Each row is a point on a landscape with many valleys, with its height.
A ball rolls from a point to whichever of its 2 nearest points has the largest drop for the distance, and stops where none of them is lower. Distance is the straight distance between rows; heights are no part of it.
Z686: [ 84  94 114 107 152 163 139 139  91  88 145 168 141  59 159 138 146 163
  95 108]  height 293
Z677: [ 74  81 116 167 104 158 104 141 139 155 149 122 142 128 111 157 177  52
 111 102]  height 484
Z688: [ 80  74 109 169 110 195  65 131 125 128 130 145 165 120 108 144 126  93
  97 103]  height 368
Z397: [156  98 143 117 106 100 104 177 134 148 107  68  88 119  93 143 147 126
 131  62]  height 535
Z492: [119  87 128 140 144  93 121 135 115 132  78 168 184 125 129  94 139 155
 119 129]  height 815
Z260: [132 200 127  87 186 124 152 118 148 110 137  92  56 158 123  84 100 149
 125 142]  height 240
Z181: [137 185 110 105 167  79 119 147 136 100 115 107  91 160 149 105 111 139
 125 120]  height 148
Z243: [178 126 145 127  72 174 152  75 131 162 154 146 134 128 168 146 112 171
 177 159]  height 561
Z527: [127 162  93  87 114 140 101 164 127  91 146 126 107 127 157 114 115 184
 135 105]  height 773
Z841: [134 145  88  94 136 179 127 127 138 142 147 162 164 147 167 165  98 108
 150 201]  height 412
Z336: [140 141 129 157 125  76 138 134 175 116 110 142 171 172  88  95 100  89
 179 124]  height 195
Z689: [139 116  96  95 120 148 110 169  97  81 118 159 137 112 121  85 135 212
 118 104]  height 788
Z70: [145 146 186 189 102 128 142  98 127 172 147 125 140 144  91 131 120  49
 130 137]  height 353
Z354: [205 135 162  99 176 137 159 136 150 151 138  84  86 166  99 139  86 108
 148 144]  height 348
Z485: [ 66 201  80 106 120 142 162  95 132  93 107 147 126  89 141  86  94 143
 108 195]  height 672
Z962: [147  95 140 107 101  92 136 131 155 164  94 100 161 108  98 155 138 108
 114 105]  height 533
Z358: [170 196 138 120  69 112 142 157 150 161 111  85  80 197  95  83 114 133
 175 132]  height 354
Z37: [164 100 129  85 141 117  89 169 150 157 120  50  76 133 152 144 119 147
 126  98]  height 493
Z425: [151 116 133 153  82 110 129  97 152 125 106 145 165 109  76 114  87 145
 167 161]  height 536
Z545: [135  85 170 129 151 152 159  96  95 188 133 147 151 136 105 140 155 117
  73 133]  height 619
Z292: [139 139  85  88 162 173 129 143 149  95 155 128 121 130 146 157  80 116
 175 153]  height 324
Z564: [ 97 138 114 131 136 144 133  84 146 127 182 158 137  96 106 141 147  90
  84 118]  height 451
Z919: [165  87 152 146  98 140 133  86 111 123 130 148 141 112 129 137 101 156
 171 140]  height 487
Z832: [170 198 131 148  61 119 124 125 105 147 126 117 101 171 113 107 133 140
 156 117]  height 318
Z912: [136  93 126 135 123 142 105 142  94 106 106 181 176 134 127  72 118 197
 139 118]  height 802
Z781: [161 186 141 142 113  96 108 153  94 148 113 109 104 136 147 114 155 152
 113 118]  height 253
Z815: [124 167 132 142 116 139 143 104 129 145 164 139 122 130 117 137 163 132
  95 133]  height 372
Z97: [114 107 151 141 156 102 115 102  90  77 122 121  99  90 125 127 112 105
 141  96]  height 691
Z802: [181 142 174 135 110 143 158 119 133 171 160 124 130 154  59 156 143  77
 111 139]  height 319
Z728: [106  82 120 105 112  96 155 104 169 143  92 114 149  66  76 151 114 159
 104 127]  height 554
Z901: [146 123 152 145 155 105 138 156 114 118 120 155 162 165  79 108 118  67
 156 125]  height 150
Z833: [ 60 170 118 114 126 148 164 105 117  58 135 164 121  75 150  86  99 180
 149 190]  height 699
Z422: [108  66 125 113 168  90 134 126 127 108  79 127 127 121 166 122 130 146
 134 119]  height 826
Z748: [147 119 165 140 133 103 159 158 158 158 139 110 100 158 114 173 193 108
 120  86]  height 426
Z814: [170 179 152  95 162 107 164  96 154 148 137  89  69 133 112 136  78 134
 127 167]  height 311
Z668: [ 85 127  92 137 108 133 135  96 165 100 163 152 149 101 134 154 126 129
 128  96]  height 519
Z302: [167 141 161 162  81  95 120 158 134 189 106 116 146 156 108 138 176  88
 125 114]  height 494
Z275: [144 156 159 143 146  93 145 110 136 106 155 100  70 125  89 136 101  68
 162 101]  height 300
Z366: [ 70 203 104 120 132 160 174  79 118 133 147 167 157 120 158 106 115 146
  71 190]  height 623
Z247: [154  65 184 112 154 106 154 125 106 150  91 119 125 155 135 131 169 154
 125 100]  height 643
Z223: [113 106 130 152 147 181 121 134 127 155 161 119 128 160 104 172 176  45
  84 128]  height 534
Z279: [100  88 140 112 160 165 163 121 126 141 160 124 110 135 114 183 204  86
  86 111]  height 571
Z361: [141 169 108 114 148 149 155 127 131  84 168 155  95 163 140 113 106 140
 165 136]  height 198
Z608: [136 145 119 105 123 119 128 114 106  90 100 126 130  98 141 120  69 152
 155 172]  height 731
Z614: [112  52 124  92 134 161 112 153  98 109 123 132 137  86 176 156 152 161
 125  92]  height 147
Z405: [ 95 153 114 153  99 128 110  77 107 111 127 138 144  71 100 115 105 141
 104 170]  height 613
Z197: [101 110 119 128 120 115 145  84 154  98 132 148 147  47  90 124 106 157
 104 156]  height 576
Z819: [133 112 146 154 122 106 151  99 146 136 143 119 130 114 103 152 120  67
 166 119]  height 356
Z694: [113 169 111 168 111 141 104 112 106 136 145 164 162 132 108 106 149 139
  77 115]  height 447
Z466: [121  91 119 183 111 152 112  92 148 110 129 161 179 102  59 110  87 125
 132 175]  height 511
Z650: [133 109 167 115 153 131 174  99 111 171 134 123 107 100 144 179 197 124
  74 126]  height 599
Z456: [183  96 188 144 140 117 169 111 102 173 111 143 151 162  96 122 140 135
 116 133]  height 630
Z39: [ 95 106  90 154 135 144  90 120 154 107 123 178 189 106 101  92 108 150
 114 171]  height 433
Z177: [135 146  91 133  80  87  93 162 147 109 111  94 128 100  84 120  96  85
 159  97]  height 168
Z871: [181 157 155 131  94  83 122 163 184 169 113  54  97 177 109 106  94 125
 167 137]  height 384
Z340: [101 176 117 152 135 122 113 134  88 119 140 167 132 147 191  91 164 172
 115 133]  height 352
Z164: [147  96 164 137 152 141 121 182  90 160 127 131 155 176  95 132 149  29
 141 119]  height 184
Z711: [ 87 176  93  90 110 173 129 168 125  85 161 135  96 122 208 125 114 195
 163 124]  height 756
Z192: [139 163 122 104  97 156 154 109 136 141 161 156 148 119 134 137 128 186
 100 138]  height 448
Z427: [101 128 112 143  84 118 127  95 171  98 135 144 143 104 155 133 106 177
 175 131]  height 579
Z305: [101  79 104 171  99 178  67 121 156 165  96 136 186 117 107 137 108 121
  71 147]  height 157
Z845: [136 141 156 144 154  86 111 137 110 131 125 121  83 151 184 145 163 147
 131 107]  height 331
Z236: [ 74 130 122 129 142 171 144 113 109  94 174 174 157 100 195 124 138 170
 115 156]  height 425
Z853: [107  98 116 110 132  75  80 190 130 142  80  93 111 147 166 132 165 134
 121  72]  height 524
Z755: [132 104 154 100 195  93 137 103 143 118 104  93 107 109 161 130  82 136
 133 130]  height 838
Z251: [144 117 122 137 150 131 132 128 122  79 148 181 130 169 107 100 123 144
 156  99]  height 314
Z20: [143  93 149 180 123 143 126  77 110  97 150 170 139 152 115 117 125 129
 181 116]  height 408
Z860: [154 133 131 146 102 113 118 168 150 174 141 123 128 146 151 160 192 145
 128 101]  height 461
Z267: [190 135 148 139 131 170 147 137 118 158 172 147 113 175 110 165 158 106
 132 143]  height 277
Z969: [ 81 181  82 145  80 154 103 104 114 108 152 169 141 134 150  80 143 173
 108 139]  height 457
Z107: [177 111 152 107 139 101  77 156 184 182 115  29  96 164 150 116  80 136
 144 136]  height 440
Z159: [136 133 146 151 163  83 154 131 153 141 136  82  70 145 151 161 154 116
 132 106]  height 390
Z951: [161 184 129 136 149  95  88 186 153 118 137  66  62 171 131 103 127 142
 135 108]  height 252
Z999: [135 141 133 130 168  95 129  96  86 103 104 119 131  94 106 117 118  81
 114 142]  height 671
Z210: [ 59  85  88 113 141  97 112 157 113 118  70 123 151 133 124 123 166  97
 100  93]  height 446
Z441: [129  84 163 159  76  90 147 146 132 173  88 119 167 130 105 122 153  80
 130  92]  height 512
Z137: [104  75 174 119 165  81 162 146  92 126  65 110 120 161 110 100 183 122
 113  99]  height 658
Z658: [ 87 155 109 117 162 136  89 137  96 104 133 141 112 103 193 150 121  92
 118 144]  height 357
Z188: [152 158 116 112  99 113 125 126 149 107 138  70  79 106  74 130  69  78
 158 124]  height 241
Z214: [ 94 169 105 118 163 153 114 118  99 120 145 173 155 146 204 127 135 134
 106 157]  height 182
Z927: [ 97 108  92 112 163 101  92 158 103 109 101 121 131 109 151 138 129  75
 123 100]  height 415
Z385: [ 89  91  90 128 123 159  86 136 140 141  93 155 200  87 145 111 122 148
  79 165]  height 329
Z863: [136 122 113 114  71 148 164  92 176 127 164 123 124  92 175 146  88 184
 189 147]  height 622
Z780: [ 75 175 110 110 118 153 175 129 126  93 152 139 112 100 203  92  98 216
 141 167]  height 730
Z801: [ 75  99 103  98 142  87 106 149 108 116  82 124 117 114 175 126 200 136
  96  74]  height 481
Z4: [148 123  90 123 123 107  97 190 172 121 114  80 121 154 120 139 109  84
 171  94]  height 238
Z522: [102 117 144 173 155 114 102  82  89 130  92 139 162  92 108 101 117 114
  82 159]  height 651
Z282: [160 129 142 130 142 108 109 125  78  72 112 111  87  98 138 108  77 150
 157 113]  height 713
Z345: [120 195 103  93 118 195 153 109 121 146 162 146 132 135 156 138 135 145
  90 188]  height 537
Z403: [205 142 121 102 140 170 154 150 164 144 170 125 100 170 105 163 108 122
 164 142]  height 330
Z337: [103  59 120  97 111 160 109 141  99 134 104 103 123  95 109 172 173 110
 118 100]  height 310
Z131: [179  93 145 136 154 169 132 173 110 167 140 132 149 190 126 169 159  83
 130 121]  height 224

For each start below, name the point where the ball stops.
Z137 -> Z305
Z282 -> Z781
Z422 -> Z815
Z755 -> Z781
Z962 -> Z781
Z397 -> Z781
